A landscape with many valleys, sampled at points; each row gives a point and its height.
From any point a ball rolls to the lowest of the 2 points nearest to it. It stops when none of these is lower. Distance is the straight distance between rows; heights are no part of it.
k173 height 42.8: [141 121 106  82  85 188 172 130 114 144 149 128 145  95 168 126 163 185
 125 159 105 150 183 166 134 143  77 146 203 127 153 149 166 173 106 111
 129 132 151 105 151 126  88 125 163 146  85 113 138 135  88 163 154 137
 150 151 102  98 122  65 159  70 134 184 103 116 177 124 147  99  86]
k373 height 33.7: [115 168 147 139  98 117  96  86 125 170 144 130 125 120  91 118 172  94
 156  79  76 116 123 116 130 155  85  84 179 142 125 141 130 144 135 215
  75  94  87 119 100 154 129 110 158 112 135 148 103 126  91 185  99 160
  91 110  80 118 116  98 142 117 119 152 108 137 107  85 124 103 144]
k750 height 52.7: [134 148  95 150 110  46 119 163 163 140 155 145 137 136  75 109 148 156
 112 137 183  71 118 108 102 111 167 123  83 152 126 150 106 119 133  73
 151  88 156 169 118  98 122 111  89 165 163 115 106 133 150 125  83 104
 173 116 159 130 116 190 110 120 137 110 162 130 133 122 110 189 159]
k416 height 25.0: [144 153 125  77  92 143  98 113 155 159 124 143 113 124  94 136 125 113
 153 120 101 114 143 116 143 152  95  86 108  79 130 152 132 147 149 171
  50 156  95 108 107 142 124 114 141 122 102 153 100 102  71 175 113 148
 122 121  99 117 118 129 126 142 132 182 133 130 118 113 152 100 128]
k58 height 33.9: [130 149 145 106 182 164 120 143 141 149 139 123 143 114 120 145 158 159
 135 123 136 119 147 152  93 118 147 152  94 164  92 120 116 146 115  61
 154 106 187 153 176  82 129 141 132 157  92  75 164 157 108 108 157 139
 182 165 175 123 120 106 132  99  98  92 147  97 132 163 136 199 126]
k806 height 34.1: [145 119 131 111 129 216 187 115  91 117  96 103 139  73 176 151 122 114
 146 143 101 201 158 112 121 161  40 128 205 109 134 158 186 175 125 162
  99 115 139  75 151 153  96 136 176 105  91 130 173 128 117 105 182 145
 149 156 122 122 104  55 150 136  90 166  87 113 171 167 144  97  91]
k893 height 17.0: [126 108 140 151 141 158 145 115 107 116 142 104 130 113 153 109 117 138
 129 117 141 168 124 152 122 113 143 138 149 153 134 117 141 132 126 114
 176 127 154 141 126 130 115 138 129 130 141 132 168 144 152 129 136 113
 150 140 148 134 149  95 144  93 118  98 111 119 121 125 107 149 111]
k524 height 61.4: [ 99 141  97 139 119 114 127 119 154 154 122 100 130 112 126 132 163 194
 161 117 106 125 165 158 133 124 113 138  81 125 132 108  98 118  87 115
 122  76 118 129 105  97  99 109  89 158 110 117 120  91  88 146 132 167
 118 172  98 114 127 110 143 122 132 108 109 142 125 137 138 142 152]
k573 height 69.2: [137  93 116 157  96  95 160 128 121  78 120 115 114 126 164 142  66 110
 116 136 143 137 134 128 147  81 155 144 116  94 203 116 145  99 122 103
 185 167 125 123 115 146  97 128 115 154 189 174 142 101 212  85 122 100
 138 113 134 103 135 156 132 154 144  99 121 168 127 138 125 120 111]
k93 height 47.7: [169 156  69 132 126 152 150 195 131 147 140 173 175 150 101 113 165 188
  98 206 178 106 138 113 111 102 132 133 120 156  72 192 141 148 137  77
 128  88 132 155 149  70 153 139 154 121  77 103 119 136 112 118  85 111
 168 148 113 151  99 145 134 117 142 201 121  74 180 150 127 131 111]
k841 height 53.9: [134  69 150 189 118 122 136 100 122  65 127 100 101 116 176 113  52  84
 120 119 126 181  84 131 170 150 147 142 152 111 156  76 154  96 145 160
 140 164 101 103 100 172 120 141 128  92 161 187 159 102 171 122 117  75
  89 117 119 156 176 137 140 151 151 101 106 165 101 137 136  87 102]
k921 height 64.3: [101 153 137 147 143  85 108 119 133 146 135 139 138 122 103 128 185 147
 139  95 131  93 128 129  98 128 133 146 130 176 133 116  89 120 106 114
 184  68 146 140 136 102 127 120  98 164 145  93 114 136 136 107 124 158
 120 131 137 107 121 140 138 104 123  71 150 138 109 110  98 167 157]
k856 height 20.7: [125 112 123 168 143 129 101  97 113  90 115 114  96 166 128 108  63  51
 127 124 126 144  79  91 126 144 152 112 120 137 120 121 130 121 168 175
 125 170 103 125  92 167 142 140 152  89 177 177 143 115 148 134  87  84
 114  95 143 155 144 134 121 169 121 127 123 127  96 128 117 111 127]
k310 height 51.2: [128  72 148 165 113 164 127 114 122  84 111 108 100 107 171 123  76  74
 132 119 114 174  90 121 183 167 133 136 140  78 135  84 156 114 160 190
  82 166  82  94 110 180 115 141 144  57 132 183 160 107 123 134 123  90
  81 131 111 166 157 132 138 179 141 135 104 156 118 140 150  57  97]
k185 height 29.1: [140 125  83 104  51 123 124 164 135 173 171 193 139 134  91  82 170 184
  96 168 140  91 126 142 152 127 139 107 151 123 128 172 131 147 133 115
  88 133  89 161 122 117 125 109 127 136  93 125  85 139  82 187  57 108
 147  90  84 135 133 162 113  80 168 211 133 108 158  93 117 103 103]
k934 height 26.0: [119 140 108 182 131 115  83  99 149 112 130 108 113 158  94 104  77  85
 142 126 123 118  89  89 113 139 153  93  80 147 111 142 109 121 159 169
  96 149  86 129  81 136 142 121 145 109 182 169 135 106 131 156  71  96
 129 105 129 149 133 123 120 167 114 123 121 111  92 126 117 132 159]
k52 height 46.1: [151 151 121  78  80 145 157 125 117 150 175 132 131 101 136 130 174 180
 134 143 104 125 182 135 101 144  85 146 192 163 157 173 159 185 115  99
 134 107 186 104 152 107  98 118 171 183 115 120 128 139  91 163 136 142
 186 156 118 101 114  72 166  67 124 184 127 108 157 127 145 137 104]
k73 height 50.6: [109  92 142 144 115 114 141  99 118 130 124 108 116 122 146 119 142 146
 131  97 116 134 139 152 154 120 127 137 152 125 171  91 120 100 100 152
 164 121 113 122 100 149 113 127  91 127 147 137 125 114 147 123 147 149
  93 121 101  99 151 123 140 112 149  95 115 168 113  96 113  97 131]
k265 height 55.9: [123 118 173  96 200 157 126 149  77  89  72 127 134 163 162 169 110  86
 107 137 146 131 109 123 138  98 141 145 159 109  99  98 134 123 133 121
 147 179 144 126 182 144 146 140 125  80 112  96 121 158 168  52 200 139
  92 114 175 148 123 151  90 175 101 109 140 128 157 143 127 132 113]
k242 height 23.9: [120  76 164 137 156 171 164 119 101  97 128  93 132 103 181 142 112 146
 125 110 125 167 139 173 148 111 131 160 180 118 158  88 143 121  98 109
 170 150 154 141 147 159 103 143 123 111 134 133 159 145 166  83 185 137
 123 152 143 128 152  84 137  93 128  89  99 132 146 138 137 124 100]
k87 height 58.1: [114  51 176 149 162 132 148 139 104  64 140 114 123 139 193 127  80 111
 101 129 139 158  94 179 167 110 176 168 166 100 140  54 129  91 114  98
 172 174 143 140 142 172 133 151 103  93 150 116 139 155 192  83 179  94
  81 114 151 148 164 148 115 106 135  78 120 146 121 117 135 115 111]
k474 height 63.3: [130 161 109  73 106  96 118 126 137 158  95 147 131 136  93 171 134 130
 146 135 111  83 171 115 131 104  85  90 101  81 143 145 118 116 105 123
  89 132 122 112 136 118 117 104 102 153 112 133  76  72 112 105 137 166
 129 140  97  99  87 157 121 172 149 151 135 147 153 107 153 119 149]
k487 height 40.9: [131 189 121 120  96  86 109 127 132 165 162 149 137 117  56 121 188 145
 154 147 120  97 135  78  75 144  60 105 196 175 109 183 130 166 152 119
  88  77 136 101 142  98 128 109 163 153 116 126 104 112  84 165  87 147
 155 139  97 142  64 107 153 126 120 191 111  99 133 121 127 138 140]
k882 height 28.7: [151 107 144 139 118 183 178 108  82 102  83 111 133  72 188 138 114  76
 146 130  94 202 120 101 130 165  49 125 243 105 132 142 193 153 132 192
 114 120 120  75 137 178  99 129 168  91 110 165 170 138 140 104 164 137
 127 125 122 139 110  89 142 143 124 157  84 136 164 154 128  86  77]
k787 height 72.1: [109  73  85 162 133 133 166 163 113  97  79 119 150 146 158 141  71 138
  98 167 162 153 120 141 150  62 180 155  72  93 145 113 141  86  96  93
 155 151  89 143 116 123 109 131 110 113 149 146 131  90 202  81 129  99
 101 139 114 141 129 139 120 164 138 110  84 153 153 152 126 117 125]
k230 height 23.8: [144 117 107  69  73 159 117 157 134 177 154 189 130 145 126 100 162 159
 103 164 129 101 117 161 178 141 142 118 151 103 126 142 132 147 145 142
  74 166  88 150 140 138 148 130 126  97  59 107  82 166  65 192  91 131
 121  77  91 132 149 148  98  89 156 201 148 114 148  89 122  76  91]
k77 height 61.5: [128 147  98  92  96  83 139 155 133 131 107 140 123 145 106 169 119 131
 125 148 141  83 160 122 123  90 134 103  66  71 148 140 118 109 104  76
 123 144 146 129 131 123 110 103  94 166 142 139  96  83 145  87 135 147
 152 134 132 102  94 175 111 168 164 141 158 154 162 137 142 140 157]
k947 height 31.4: [146 154 147  75  58  87 112 107 165 127 160 138  77 133  98 120  82 111
 135 122 135  91 138 112 124 155 154 107  65 101 150 152 127 128 143 121
  86 176 147 126  90 135 117  92 111 180 156 156 144 124 114 184 118 111
 185 109 161 104 133 165 111 114 152 147 172 132  96 139 158 164 138]
k277 height 43.0: [124 137 124 111 136 172 154 114 112 134 108  99 136  98 148 163 140 151
 157 132 100 158 176 130 115 134  66 132 135 119 145 136 143 141 101 135
 123 110 129  90 128 117  93 125 138 147 110 140 146  93 118 106 174 164
 136 181 104 106 109  67 156 138 110 132  98 134 147 144 135 117 125]
k311 height 23.1: [126 135 128 173 147 150 131 117 117 135 148 123 149 109 127 103 165 159
 130 125 138 151 124 126 101 117 133 145 159 194 125 144 139 143 127 101
 194  80 152 142 129  99 121 138 138 149 135 117 168 151 134 135  99 112
 164 146 138 131 131  90 148  89 115 108 109 100 122 123  95 171 112]
k760 height 65.6: [104 126 158 147 178 115 118 119 106 109 141 124 135 123 134 134 145 115
 113  76 125 124 122 138 105 117 152 151 136 181 151  91  98 115 113 108
 208 111 167 146 145 123 133 132  98 162 158 101 139 149 167  79 161 151
 126 118 162 108 142 121 137 101 113  44 153 129  99 126  98 177 146]
k245 height 40.4: [126 150 151  90  86 114 112 110 141 172 169 140 110 103 103 114 188 141
 144 101 101 109 145 129 119 156 101 125 177 159 137 148 132 162 137 139
 113 104 139 108 127 122 125 114 136 175 119 124 128 144  78 191 126 147
 146 126 129 109 123 107 151  83 125 160 159 129 115 103 122 137 127]
k693 height 51.1: [167 138  65 144 126 176 189 197 121 143 132 175 187 135 142 113 143 201
  75 212 195 123 141 141 114  83 148 156 121 158  97 188 164 148 111  65
 166  86 134 172 159  70 134 145 159 126  90 101 141 153 147 109  87  98
 170 157 102 141 119 123 133  94 155 187  99  68 183 152 128 137  88]
k891 height 59.7: [136 125 103  93 124 112 140 173 140 123 110 132 124 164 123 161  88 128
 120 158 154  95 144 146 129  87 161 125  33  79 121 116 109 104 108  70
 114 173 140 141 138 113 117 113 103 149 126 113 105 107 147  88 147 131
 143 127 146 113 106 178  92 168 149 127 156 141 163 159 141 143 159]
k88 height 57.0: [134 108 109  95 141 160 144 184 140 125 109 133 141 164 148 144 100 161
 119 161 156 137 138 172 154  92 176 144  34  71  92 111 115 102 112  74
  92 168 122 139 143 104 139 130 111 103  80  95  95 120 116 117 151 129
 108 139 130 141 123 157 100 147 135 139 126 124 156 163 153 118 143]
k89 height 29.7: [126 148 146 102  92 114 116  86 123 152 115 133 100 122 109 138 133  99
 152  99  93 112 141 109 136 149  86  97 153 103 148 143 145 133 139 188
  98 126 105 101 114 144 122 114 134 136 136 165 108 120 108 150 126 157
 116 115 110  95 113 121 138 143 134 150 131 149 115  94 130 100 127]
k455 height 26.8: [142 144 104  90  73  78 105 161 156 169 172 199 119 149  60  95 186 161
 104 163 164  64 119 107 128 127 135  98 144 122 121 171 113 149 145 105
  95 120 123 166 140 120 149 119 117 134 118 105  68 147  95 166  71 122
 147  80 124 130 125 190 105 100 158 193 164 120 149  94 126 134 126]
k144 height 42.9: [133 139 124 159 158 146 116 101 116 102  73  94 115 129 131 160  65  65
 152 133 114 151 124  76 122 137 102 113  86 112 121 147 135 120 154 155
  96 159 107  87 114 140 134 142 150 105 142 170 157  86 140  97 142 118
 133 150 140 144 115 108 129 210 100 121 118 123 122 159 132 120 127]
k354 height 54.2: [119 109 124 110 127 147 125 145 164 134 138 112 103 134 145 116 100 144
 137 136 135 143 130 159 153 127 170 133  42  79 101 108 104 114 128 112
  75 169 120 131 119 114 138 130 112 108  95 103 116 128  93 162 150 113
 123 130 140 134 143 152 103 129 122 123 133 130 112 153 148 121 138]
k181 height 63.0: [107 151 111 150 133  91 131 115 130 141 131 114 130 117 108 144 171 165
 141 109 125 116 152 130 101 122 114 146 112 160 149 121 105 121  96 105
 164  72 133 132 116 100  99 110 101 175 143 132 122  97 134 115 115 159
 135 165 117 119 117 104 151 112 139  90 117 139 121 127 115 166 154]
k773 height 23.5: [128 102 131 167 105 170 163 100  89 112 102 108 125  93 165 119 108  85
 145 125 101 185 119 108 129 148  77 116 208 113 142 133 175 133 145 180
 124 125  95  81 115 168 110 132 158  96 127 176 168 110 143 125 132 129
 121 132 105 129 125  93 152 140 125 147  86 144 140 136 108  80 101]
k799 height 25.9: [138 154 174 145  94 131 117  76  85 136 134 121 116 113 139 115 139  64
 150  73  73 155 113 107 114 176  75  95 252 167 136 130 164 146 147 219
 119 102 118  96 110 173 129 101 159 120 157 174 153 154 136 159 122 149
 102  98 113 125 118  85 150 128 128 152 130 140 106 118  96  96 135]
k271 height 21.1: [147 163 128  66  57  77 120 150 166 168 184 182 107 128  84  96 163 155
 123 140 150  64 145 120 124 147 144 114 129 121 131 166 121 144 149  91
  98 129 164 146 135 114 136 110 115 173 122 107 110 148  96 186  99 116
 190  96 150 107 136 183 113  80 158 177 179 119 129 128 135 166 130]
k5 height 59.2: [105 125 107 134 138 129 130 149 163 152 123 129 159 113 121 131 179 198
 125 131 133 121 158 166 129 123 155 166  88 135 101 113  94 128 101  85
 147  68 125 154 134  81 118 115  91 139  81  82 115 134  89 157 122 153
 119 161 114 127 133 121 141 103 142 107 121 123 132 144 131 146 141]
k244 height 39.0: [125 123 148 169 184 143 112 101 109  82 110  75 111 137 149 140  49  69
 150 113 123 169 104 108 124 150 125 126  84 130 121 104 130 114 147 136
 127 174 129  96 116 143 135 143 138 125 154 164 166 108 145  89 151  94
 136 166 162 150 147  98 130 177  86  79 123 127  94 157 139 138 131]
k716 height 46.0: [123 131 118 151 144 119 103 100 137 112  74 102 109 138 127 157  60  67
 141 124 104 128 108  99 145 138 111 104  60  79 129 125 122 100 144 185
  70 166  73 109 103 145 136 141 136  94 151 173 121  65 130 106 119 128
  99 141 116 134 125 140 121 217 116 122 118 135 107 137 159 102 138]
k13 height 37.3: [124 182 141 117  91  97 101 111 143 171 160 131 123 111  75 114 189 127
 161 105  93 107 129 103 100 164  75 102 185 162 119 152 130 157 144 157
  85  85 114 104 116 120 128 110 150 157 124 138 115 114  79 188  96 159
 133 137  98 124  93  89 151 107 111 159 130 121 108  97 125 135 148]
k357 height 54.7: [125 133 118 127 112  72 108 139 156 139 148 149 110 141  92  94 131 132
 117 129 164  92 111 120 124 120 181 113  75 130 124 138  96 112 137 112
 138 132 142 156 115 121 143 128 109 147 162 110 112 145 139 153 101 104
 152  85 158 126 137 185 102 119 133 112 160 132 105 120 113 156 157]
k896 height 28.5: [137 151 139 139 162 133 112 127 125 145 149 128 148  93 103 130 174 148
 132 125 149 113 133 121  78 116 128 152 134 203 119 147 126 147 118  83
 192  64 186 147 166  88 121 138 142 169 136  93 156 156 126 105 116 125
 189 165 166 134 116 101 156  94  99  98 131  95 124 140 111 206 127]
k975 height 29.8: [108  80 193 130 187 156 143 113 104  59 141  68 123  99 190 159  84 110
 137  97 107 182 127 163 143 143 131 178 141 105 137  63 137 110 108 106
 143 173 162 137 168 161 110 149 130 110 130 144 164 136 151  67 206 127
 124 189 168 135 150  96 135 122 102  67 118 135 134 167 173 138 117]
k731 height 53.7: [100 147 148 164 151  93  95  85 129 152 127 124 131 139  98 114 167 103
 131  69 104 112 104 117 128 140 122 100 119 156 140  97  96 105 113 188
 139  98 108 134 112 134 163 144 116 125 156 115  90 130 134 124 109 162
  84  95 106 116 147 137 130 121 126  83 140 157  84  74 109 125 159]
k922 height 67.7: [125 111 144 140 136  94 152 119 115  91 136 100 116 119 161 157  80 116
 129 101 123 124 142 147 122  99 147 160 104 119 194 101 124 101 106  91
 193 160 160 130 138 146 102 126 106 169 185 146 151 124 184  79 153 133
 138 139 154  90 142 139 136 125 130  66 136 150 124 148 125 153 131]
k520 height 47.9: [152 176 121  63 166 154 120 172 118 157  88 180 160 164 116 156 184 150
 135 166 144 101 154 114 102 105  97 111 141 144  75 169 125 158 143  96
 111 123 144 122 177  88 176 128 144 123  58  82  94 132 102 107 152 150
 138 122 123 124  85 133 114 152 108 185 135  86 174 144 132 135 115]
k480 height 51.3: [126 101 122 118 120 181 121 128 143 117 114 110 113 134 153 121  83 118
 141 140 123 161 120 140 171 137 141 128  75  67 119 110 120 127 146 148
  64 174  90 108 105 138 120 132 129  79 102 138 123 103  88 160 143 116
 110 137 117 146 135 128 115 167 117 159 118 134 121 144 146  78 119]
k498 height 57.9: [115 101  98 134 135  98 100 141 153 129 131 156 119 168  89  94 124 106
  75 133 134  96  69 117 145 109 197 105  96 119 110 123 107 114 129 180
 117 143  83 177 100 154 166 154 131  86 171 108  75 158 135 149  61 113
  82  51 125 160 167 188  83 129 146 121 139 134 105  64 125 101 143]
k698 height 33.6: [133 141 118 113 106  74  91 104 175 112 141 119  77 146 104 119  50  98
 135 122 139 102 114 111 123 153 161 109  21  98 124 134  96 108 135 152
  79 189 126 129  94 132 130 106 118 148 169 142 129 111 121 157 113  93
 148 111 159 133 125 167  97 154 139 115 160 132  81 132 162 149 153]
k596 height 26.4: [162 154 134  73  65 116 129 139 162 147 182 152 102 136 110 104 120 142
 129 144 151 100 150 127 132 131 157 116  86 109 127 163 128 145 143  84
 105 167 174 140 128 110 129 113 126 173 124 113 134 141 114 169 120 101
 201 113 167 106 129 164 119  88 139 163 167 119 135 152 141 164 136]
k820 height 48.5: [123  99 138 147 119 131 117  94 135  98 107 102  99 122 151 137  71  82
 134 120 113 152 109 122 176 148 134 125  74  69 144  97 128 100 138 183
  77 172  72  99 106 147 116 143 131  81 140 173 131  83 113 133 128 106
  96 141 119 140 145 137 131 193 132 119 111 153 101 139 158  80 118]
k339 height 30.0: [113 145 102 167 131  74  86 105 171 116 131 104 105 146  98 109  72 101
 145 119 131 116  97 101 117 147 161 104  24 136 109 128  86 108 144 156
  90 154 103 131  80 123 144 115 126 124 176 142 124 113 116 157  91  96
 127 115 140 150 135 154 104 165 120  93 136 116  74 123 144 156 169]
k941 height 54.0: [154 134  91 124 151 167 171 202 119 140 118 165 188 150 138 143 139 197
  88 172 189 112 148 153 119  70 168 157 100 143 111 172 149 144 100  46
 181 109 155 180 168  74 122 137 143 127 107  94 139 153 165  92 109 118
 154 160 132 136 118 127 119 104 147 143 116  88 177 168 130 165 108]
k79 height 39.1: [158 173 126  81 157 153 124 166 161 159 139 146 142 133 105 153 172 171
 150 146 140 110 183 138  88 122 111 137  94 151  87 141 124 153 126  58
 113 100 187 144 180  79 140 118 144 166  65  85 132 119  98 119 147 145
 182 172 144 121 101 118 131 113 117 136 151  92 152 171 152 188 126]
k483 height 21.0: [146 165 188 150 109 100 110  55  94 104 123 114  96 121 140 142  92  38
 140  62  70 149 108  74 113 183  80  95 204 152 159 132 163 128 162 220
 134 117 120  94 114 171 144 107 150 128 174 189 156 149 164 124 129 133
 111  93 129 112 123 112 139 171 137 110 148 143  91 132 112 106 139]
k195 height 56.4: [108 112 121 124 113  86 103 118 142 130 143 150  93 148 101  86 112 109
 107 118 139  94  97 119 142 123 181 108  97 116 132 118 107 120 137 164
 121 151 112 156  99 148 133 131 114 120 176 122  99 144 149 152  93 109
 108  63 135 126 159 180 101 117 146 123 151 148  97  82 113 122 140]
k69 height 44.0: [159 170  89  97 134 167 143 181 140 157 117 162 169 150 113 137 172 187
 131 182 159 116 171 129 106 110 104 128 111 149  79 174 132 156 132  73
 101  93 155 127 163  76 142 126 142 137  58  98 110 113 102 124 122 126
 159 154 115 126  95 125 140 124 136 183 127  83 183 159 146 143 128]
k217 height 57.1: [125 131  96 142 147 148 144 161 142 143 119 133 161 128 134 128 151 192
 118 153 155 131 143 154 122  98 169 153  81 135 103 138 128 128 109  74
 161  91 133 157 132  83 116 130 109 141 101  92 130 132 126 128 113 126
 139 157 133 135 124 124 131 113 139 122 112 106 148 145 120 153 123]
k964 height 50.7: [134 163 108 154 123  35  87 145 179 154 159 156 148 136  43 109 163 151
 120 141 172  59  99  78  87 129 143 118 100 168 100 151 100 119 147  98
 128  61 141 164 128  95 154 121  98 148 143 108 106 131 114 134  69 120
 171 127 149 149  98 190 118 134 130 125 152 126 115 118 115 189 166]
k992 height 28.6: [120 126 139 173 111 164 148  96  88 136 119 117 135  94 149 111 150  95
 160 107  84 180 120 126 119 162  72 104 238 150 130 123 151 145 134 202
 117  95 100  93 100 168 121 121 153 100 123 154 159 136 127 148 129 141
  96 123  89 136 120  69 153 116 122 151  98 133 126 113  95  82 122]
k110 height 59.8: [110  70 157 145 187 124 140 170 106  87 125 130 133 151 173 128  99 118
  83 129 160 127  76 171 158  95 200 165 144 118 137  56 114 105 114  94
 187 161 143 157 142 154 159 153 109  91 152  90 118 185 195  79 167 109
  61  92 158 151 168 172  93 104 141  75 139 150 121 103 111 116 127]
k202 height 66.7: [124 134 161 141 155  80 117 113 109  91 146 108 112 123 143 136  84  90
 121  82 122 119 109 127 110 126 153 147 102 149 180 111 103 103 120 104
 205 156 173 135 137 142 132 124 103 181 190 129 142 135 188  83 149 124
 134 112 168  97 145 142 129 116 114  49 153 143  94 130 113 166 154]
k44 height 59.6: [109 100 104 155 171 114 112 165 146 130 115 152 141 165 117  96 133 121
  72 144 156 107  64 132 134 104 208 128 104 149  91 122 102 107 136 145
 156 116  91 168 112 127 187 166 121  79 143 100  96 186 141 136  88 115
  75  70 131 168 158 180  92 133 129 110 140 120 115  79  93 107 144]
k454 height 43.1: [137 154 151  47  69 118 138 115 134 154 171 143 103 109 126 139 177 150
 145 117 101 112 173 152 130 156  99 134 177 142 156 148 137 160 130 117
 128 130 176  99 142 125 106 108 136 194 116 122 127 146  81 189 166 145
 169 125 136  85 128 104 150  67 124 161 164 138 134 118 139 141 115]
k138 height 14.5: [136 135 156 167 144 109  96  67 110  78 106 113 100 150 138 141  67  29
 137  90  93 145  93  69 133 167 114 106 144 132 139 119 141 116 164 208
 123 161 107  99 105 171 149 136 151 101 183 186 148 122 158 108 112 105
  99  98 137 144 142 134 126 179 135 103 145 142  86 130 124 104 133]
k81 height 44.8: [120 177 106 122 136  83 111 142 141 177 124 156 166 135  57 137 204 166
 137 150 130  83 137  94  85 121  79 112 160 158  90 161 113 141 132 104
 109  58 126 132 147  83 143 127 131 134  93  98  88 103  92 134  93 151
 131 149 100 140  85 141 141 138 126 166 124 108 142 117 131 145 146]
k728 height 53.3: [111 122 129 111 188 169 125 156  92 126  62 136 152 163 143 152 136 122
 122 145 146 133 113 132 136  94 138 134 123 124  87 133 129 126 124 122
 129 137 116 130 147 124 148 146 128  79  97 100 113 137 144  84 169 154
  89 124 132 149 112 128 103 166 103 130 117 119 161 136 110 113 127]
k257 height 17.8: [134 125 115  95 103 168 107 138 133 171 138 153 127 130 120 102 160 136
 132 137 118 123 128 151 149 138 131 106 142 114 104 141 133 150 151 162
  80 145  90 125 115 132 137 127 134 103  76 119 104 144  68 193 103 137
 114  95 100 134 133 120 126 117 132 189 129 112 130 103 125  93 108]
k127 height 47.8: [133 168 106 150 152  62  82 150 163 165 136 157 175 132  41 126 201 148
 115 142 153  62 101  87  76 124 114 124 136 170  73 158  99 127 148 110
 121  36 125 157 149  87 158 130 123 132 110  90  96 134 101 128  73 145
 141 149 128 150  90 171 131 137 116 148 139 109 120 114 121 164 149]
k688 height 61.3: [107  80 136 140 174 134 136 163 126 125 125 142 133 158 155 109 133 128
  85 141 154 130  81 174 155 104 196 149 129 125  99  91 108 108 124 116
 164 140 117 153 125 134 166 159 112  77 115  82 119 193 146 121 138 119
  76  83 148 155 165 171  93 101 137  95 142 132 113  86 105 108 124]
k938 height 70.5: [137  70 101 154 109 122 163 149 108 101 111 140 125 132 165 120  88 137
  98 157 162 141 118 147 155  66 163 136 141  96 171 129 145 104 119 104
 178 162 111 139 114 138 111 133 116 124 163 151 136 114 199 101 111  89
 120 104 120 117 141 145 120 131 145 122 103 151 142 121 101 107 105]
k560 height 38.7: [135 117 109  93 134 220 184 128 114 135 123 100 158  85 169 152 152 174
 132 148  98 187 187 140 129 150  48 146 167 108 141 146 164 182 100 134
 109 107 150 100 151 123  84 142 164 123  82 116 157 113 105 124 182 151
 135 182  98 106 120  30 152 103 105 160  86 114 173 159 156 108 102]
k809 height 50.8: [132 157 126  93 194 180 126 162 105 151  67 153 167 157 134 157 176 142
 128 159 138 127 138 122 111 105 104 118 164 155  70 159 129 153 138 126
 126 124 124 124 164 102 164 139 144  86  66  76 116 150 112 101 162 157
 107 120 127 137  96 115 106 155  94 162 127  89 172 137 105 120 111]
k865 height 34.7: [106 102 158 168 197 155 125 113 105  71 127  69 128 117 167 136  68 102
 134  97 123 190 117 139 130 139 139 152 106 143 126  73 120 109 120 109
 161 156 139 134 140 145 127 141 122 126 144 140 165 121 153  79 171 106
 113 169 153 152 157  87 131 138 101  48 114 125 104 162 136 154 135]
k423 height 56.0: [121  70 167 187 154 112 139 104 115  61 138  95 121 128 186 111  59  93
 119 100 131 185  98 147 158 141 147 154 161 129 169  58 135  85 129 134
 171 157 137 128 118 181 129 141 104 115 163 163 153 124 187  91 149  83
  82 127 131 139 180 141 137 124 139  57 109 167  92 127 138 108 119]
k551 height 46.2: [109 110 159 114 138 171 151 100 130 117 130  74 122  86 154 152 141 136
 157  96  80 175 180 151 145 163  72 144 151 110 150  93 132 134 107 158
 115 110 131  96 126 148 101 127 126 129 101 146 159 121  92 136 201 167
 117 175 114 109 136  53 161 126  97 108 113 142 131 133 149 107 124]
k881 height 52.2: [112 123 154 157 122 114 122  88 114 130 135 126 117 126 138 104 145 106
 128  86 113 138 111 132 138 135 124 116 171 155 152 104 123 117 123 176
 162 115 115 123 109 154 140 131 118 124 158 134 128 142 147 143 119 140
  95  95 115 121 150 123 130 104 137 104 130 155 102  85  91 103 135]
k705 height 48.4: [103 102 156 128 117 131 145  88 136 123 140  79 109 103 147 137 145 146
 148  81  81 150 173 154 154 157  90 152 149 122 173  76 122 105 101 164
 146 118 123 113 109 148 106 121 102 143 126 141 154 119 105 142 183 177
 100 153 102  95 143  87 158 109 115  86 117 163 113 113 137  90 137]

Two balls start at each pair of points below. Name the first point that both come to, or write -.
k5 / k705 -> -
k110 / k891 -> k820
k277 / k52 -> k560

Where does a ball stop that starts at each point below?
k551 -> k773
k173 -> k773
k688 -> k13
k938 -> k69
k181 -> k69
k787 -> k69
k265 -> k69
k88 -> k893
k144 -> k893
